The views of a scene show one set of named points, each view turned or mirrored, shifted and resized as a whole, with a little noise and some points left out.
In the rows, 128 means zero.

Scene 1
View 1
zinud: [190 116 126 122 112 103 140 114 149 140 131 136 118  77 127 145 150  77
 143 115 134 124 104  91 149 129 136 111 157 140 117 121 119 114 104 115
 148 117 137 148 132 128 160  77]
zep: [120 166 151  93 119 104 144 123 118 130  96 111 179  84 158 133 145  56
 143 113 147 133  45 104 104 121 135 143 117 155 109 128 129 132 158 109
 141 146 133 107 136 130 142  84]
Zuvep: [112 153 126  94 129 104 160 117 125 108 111 101 164  94 133 142 152  78
 133 122 151 125  88 134 113 119 147 137 119 156 109 133 123 132 144 100
 142 147 132 119 136 143 128 120]
Vevan: [133 143 122 112 138 125 124 117 143 103 124 112 132 126 108 146 159 120
 114 120 145 132 111 138 130 134 148 122 123 141 126 111 122 143 126 121
 143 145 121 128 123 123 147 139]
fetok: [161 146 156 116 118 130  99 130 138 127 106 138 121 117 132 135 142 102
 128 106 128 140  80 109 127 150 126 111 125 132 130  96 126 140 128 156
 143 125 118 127 144  90 182  84]
Bora: [161 144 158 121 126 138  84 128 137 117 107 134 117 130 121 134 145 113
 123 114 126 142  85 121 129 153 130 111 123 129 131  97 122 142 124 158
 137 121 117 126 134  90 180  95]
vuz: [116 161 143  99 127 122 125 125 127 108 106 109 160 113 134 137 150  91
 127 116 144 141  78 134 103 133 139 128 117 147 122 117 128 147 146 123
 138 146 131 111 138 119 150 113]
Kef: [ 51 176 121  73 152 118 156 114 120  72 107  68 184 132 112 148 164 111
 105 128 162 137  91 188  88 110 167 142  98 161 115 136 123 159 165  98
 134 180 126  94 124 158 111 178]
gak: [153 134 131 129 140 140  91 125 160 101 119 125  96 155  91 145 158 157
 105 123 128 140 131 156 138 154 144 110 120 122 142  90 115 151 111 152
 135 130 116 131 127  91 175 145]
Veli: [176 129 142 118 121 129 102 124 148 122 120 143 104 120 119 137 144 110
 125 117 128 137 109 108 147 145 129 108 136 130 132 106 120 136 108 151
 142 120 122 136 135  92 174 102]
Mol: [120 142 119  94 134  98 160 108 143  97 126  96 154 103 116 148 165  91
 118 123 145 126 111 141 122 123 151 133 129 154 115 133 122 133 135  95
 140 149 125 130 123 150 127 136]
kopaf: [112 153 129  92 125  93 166 113 130 111 115  99 168  84 132 144 155  65
 129 118 153 121  81 124 115 116 150 139 122 159 105 138 130 135 144  94
 144 155 135 116 134 155 123 115]
mibun: [166 142 148 128 131 151  69 131 148 112 111 140  96 158 107 139 148 150
 110 120 120 148 112 139 131 156 134 104 118 115 147  82 114 153 113 169
 139 118 106 129 137  70 194 120]
View 2
gak: [101 135 102  99 107 114  97 152 102 151 117 129 164 116 143 101 103  94
 120  78 120 106 162 115 130 119 139 106 138 155  97  98 124 162 123 116
 115 147 123 170 139 128 156 129]
Veli: [134 127  98 118 131 117 116 149 133 122 119 140 159 115 132  99 112  98
 109  86 137  98 146 131 146 147 143 111 119 119 118 106 133 142 119 132
 141 142 100 153 159 113 149 133]
Bora: [123 113 102  95 126 106 130 150 136 117 126 135 162 121 145 109 105 116
 105  85 129  95 153 111 131 138 154  96 125 118 102 112 141 134 103 133
 139 136 102 146 148 119 139 116]
kopaf: [151 138 140 152 110 140 132 102 127  94 112 152 100 142  86  93 128 116
 130  89 139 116 137 131 130 144 126 127 146 126 162 144 145 152 144 114
 138 159 127 126 140 125 112 146]
vuz: [131 102 143 112  98 123 157 104 118  77 121 151 107 142  93 107 121 153
 107 104 127 106 149 109 106 140 142 105 159 125 144 166 164 139 127 109
 116 128 131 116 121 142  89 113]
Zuvep: [144 130 147 137 102 137 142 101 119  87 112 160  99 147  87  92 122 129
 124 101 131 112 137 121 115 142 129 125 153 128 161 158 156 148 141 110
 128 141 130 125 130 133 103 135]
Kef: [112 128 160 113  71 137 140  94  89  99 117 153  93 160  88 101 127 141
 131 102 121 119 152  98  99 117 122 118 179 156 151 164 163 166 150 101
 105 139 158 120 111 151  86 128]
zep: [157 101 145 131 119 130 169 104 137  72 124 159 100 144  84 104 121 148
 102 105 137 105 138 116 118 164 143 118 142 106 155 162 171 122 128 120
 141 130 116 103 138 135  86 123]
Mol: [133 142 158 145  86 148 137  93 108  93 102 156  90 152  78  90 135 127
 134  97 130 123 142 123 112 134 115 128 169 138 172 158 155 160 157 102
 120 152 149 118 125 143  96 143]
zinud: [174 135 114 162 145 134 125 135 151 103 110 148 136 115 112  96 121  96
 122  85 151 111 131 153 160 166 129 130 120 104 154 114 142 137 122 131
 163 158  97 142 170 109 141 147]
mibun: [101 120  90  79 121  98 112 165 119 139 125 122 184 113 155 112  99 106
 109  80 117  90 161 107 132 125 151  93 128 140  81  95 131 143 108 132
 127 138 111 167 149 125 152 112]
View 3
zep: [120 120 154 146 170 170 157 147 130 139 131 164 145 118 156 139  93 153
 156 109 145 152  89  96 129 166 141 126 135 114 123 161 165 102 117 190
 110 167 146 136 127 122 172 117]
Vevan: [107 119  99 132 132 142 145 147 135 128 107 174 109 172 148 112 115 129
 118 142 133 138 125 131 114 133  94 122 149 150 143 157 153 100 148 134
 127 149 145  99 133 141 152 126]
kopaf: [118 111 141 132 172 162 175 158 130 141 132 157 138 111 158 135 103 158
 157 118 150 155  97 103 131 164 132 122 154 128 116 172 179 114 102 187
 109 164 156 115 123 122 169 118]
vuz: [113 135 137 152 157 157 122 138 122 122 116 173 135 151 154 126  89 138
 133 109 134 132 119  90 133 153 135 127 124 123 127 157 153 100 143 170
 118 164 144 139 131 139 163 126]
Kef: [117 141 101 131 162 143 138 173 120 143 142 143  96 147 185  94 105 183
 117 123 159 132 167  84 119 160 138 121 137 159 103 193 205  90 108 193
 104 180 179  98  98 112 175 138]
Zuvep: [116 110 132 142 168 161 164 150 133 138 122 159 139 122 165 122 103 159
 148 120 150 150 106 106 132 159 134 124 144 132 118 168 175 111 121 183
 111 166 151 120 118 113 168 113]
Bora: [105 143 129 163 139 156 108 113 130 108  85 193 139 181 135 137 103  96
 107 120  98 122 118 116 137 121 108 129 119 111 153 141 115 108 183 116
 141 142 129 151 159 164 137 130]
fetok: [108 141 153 163 145 170 119 111 129 103  83 193 151 157 131 145  95  96
 119 114 103 128  96 116 145 134 115 134 116 105 157 131 107 103 181 117
 138 138 119 158 156 165 146 120]
zinud: [117  77 143 129 138 176 185 137 141 126  94 179 162 127 116 171 121 105
 168 139 127 156  47 166 135 139  92 119 169 107 174 122 107 127 152 132
 139 131 111 128 163 152 150  83]
mibun: [104 156 105 160 108 150  92 115 126 103  69 195 122 206 124 115 107  87
  79 134  95 100 151 130 125 108  82 134 116 122 176 140  98 104 205  83
 152 129 122 135 164 175 129 134]
gak: [104 139  77 139 107 133 114 133 129 112  77 183  99 207 141  99 114 105
  79 150 117 109 161 144 110 102  76 119 136 147 170 152 114 107 179  98
 137 131 132 101 158 168 130 138]
View 4
fetok: [121 103 134 129 108 105 128 121 149 130 167 126 124 147 136 149 112 149
 120 142 126 125 106 104 136 101 120 122 135 139 140 145 137 134 123 123
 136 120 128 123 143 118 130 146]
vuz: [130 139 123 115 139 102 120 135 127 123 162 111 130 137 118 131 121 145
 128 133 140 120 115 119 129 111 128 122 133 138 139 128 149 155 144 118
 129 132 121 133 119 122 124 109]
mibun: [116  86 137 124 103 135 122  97 144 118 138 112 143 136 148 140 122 163
 118 156 118 123 108 116 148 114 130 108 130 128 138 135 160 137 102 129
 136 108 165 113 159 130 111 156]
Bora: [121 102 133 126 114 118 120 117 142 125 155 124 132 145 141 148 116 157
 119 144 125 123 106 108 142 111 118 114 135 137 140 144 144 139 116 129
 141 116 144 120 143 121 124 147]
Veli: [112 102 131 129 108 130 127 116 145 134 141 125 125 126 146 146 121 143
 107 137 125 132 109  98 135 111 122 127 131 136 130 148 126 133 112 124
 135 128 142 118 145 124 126 146]
Kef: [141 163 105 108 161 112 110 146 112 113 136  90 137 118 107 111 136 132
 125 128 149 116 121 137 121 130 133 113 122 135 148 102 169 180 157 109
 124 145 128 141 109 133 115  65]
zep: [137 154 119 118 143  77 129 161 131 132 184 122 115 148 114 137 109 133
 126 122 147 119 116 110 119 104 125 131 133 149 143 141 132 156 170 119
 130 144  92 139 103 117 145 108]
Vevan: [126 139 116 119 139 121 119 135 125 124 135 108 131 123 124 126 137 136
 117 126 139 123 120 122 126 124 127 123 124 137 140 121 147 160 139 114
 129 139 127 129 118 131 118  98]
zinud: [102 127 124 143 114 129 140 133 155 147 140 135 114 121 140 149 122 125
 101 117 126 138 113  81 123 109 112 150 129 145 120 170  92 132 120 113
 127 153 114 107 121 127 141 141]
Mol: [129 172 105 119 155 116 118 152 120 123 136 104 124 112 111 111 139 117
 114 117 150 122 128 121 114 130 124 130 120 143 133 119 139 169 157 107
 120 162 115 133  98 137 124  75]
kopaf: [127 163 109 121 148 108 126 152 128 133 147 111 118 119 113 124 129 123
 118 117 146 123 123 118 118 120 122 136 125 142 132 130 131 161 160 109
 119 155 106 132  99 127 132  90]
Zuvep: [130 160 113 122 148 107 120 149 126 131 148 113 122 123 116 120 129 128
 120 119 143 125 118 120 119 121 125 132 126 145 134 132 136 161 156 113
 129 154 110 132 106 130 133  90]
View 5
Mol: [ 70 136 172 150 125 140 119  85 200 149 172 113 179 120 140 107  59 136
 112 108  79 143 101  94 154 157 101 156  93 137  59 163 143  94  98 171
 112 195  74 172 135 126 109 164]
Veli: [ 87 136 150 131 132 197 132 142  57 137  97 108 144 188 136 113 142  85
 122 182 188 126 142  92 127 165  95  83 155 145 128 126 105 159 145 165
 146  87 136 136 116 140  89 133]
fetok: [132 148 155 113 107 153  97 157  81 106 128  87 140 171 114  99 123 114
 144 174 154 135 144  83 152 160 114 119 121 164 150 115 126 141 129 152
 137 122 155 150 111 155 108 150]
zep: [144 157 153 113 112 114 119 113 148  87 190  88 171 110 134  72  72 124
 134 142  79 119 133  99 175 167  94 169  96 168 114 152 156 116  98 137
 117 190 125 194 110 153 127 156]
Kef: [ 66 128 193 147 103 125  83 113 212 169 164 117 170 125 112 118  67 168
 134  98  60 163 106  77 166 147 121 172  80 130  82 143 134  78  90 181
 103 211  80 169 131 123 105 170]
gak: [ 63 119 181 145 109 186  80 169 109 180  94 117 135 202 105 149 130 140
 138 152 165 164 133  69 132 139 136  98 134 122 130  99  97 129 135 195
 141 103 126 128 124 112  84 137]
Zuvep: [ 90 142 158 141 121 140 127 103 165 135 174 102 170 118 143  93  75 134
 113 125  81 140 112  93 156 158  92 153 110 146  78 154 144 111 104 154
 110 185 100 171 126 133 116 160]
Vevan: [ 60 133 181 145 113 163 109 125 139 173 123 115 160 167 126 125 103 125
 125 131 130 154 120  81 139 151 107 121 118 137 100 132 120 119 121 175
 126 140 110 149 124 120  93 143]
zinud: [101 151 130 125 142 177 176 106  69 115 146 102 163 148 164  83 120  71
 104 165 154 105 133 111 136 183  72 101 142 156  92 155 137 156 141 142
 139 125 116 162 121 150 109 128]
vuz: [113 146 165 130 102 135  95 140 142 127 153 101 164 136 120 101  98 136
 143 137  99 146 133  86 164 159 109 148 104 155 117 134 142 113 106 157
 116 167 122 168 116 137 110 162]
kopaf: [ 93 147 162 136 130 131 129  95 174 128 174 104 184 110 145  95  71 119
 116 120  82 129 115 105 155 166  88 150  99 150  73 166 154 109 110 152
 114 196  87 175 125 136 115 153]

Which points are out of place in each view (at most two, in the order of its rows)? Write - if all are in place.
view 1 | Kef, Mol
view 2 | kopaf, vuz
view 3 | zep
view 4 | Vevan
view 5 | Veli
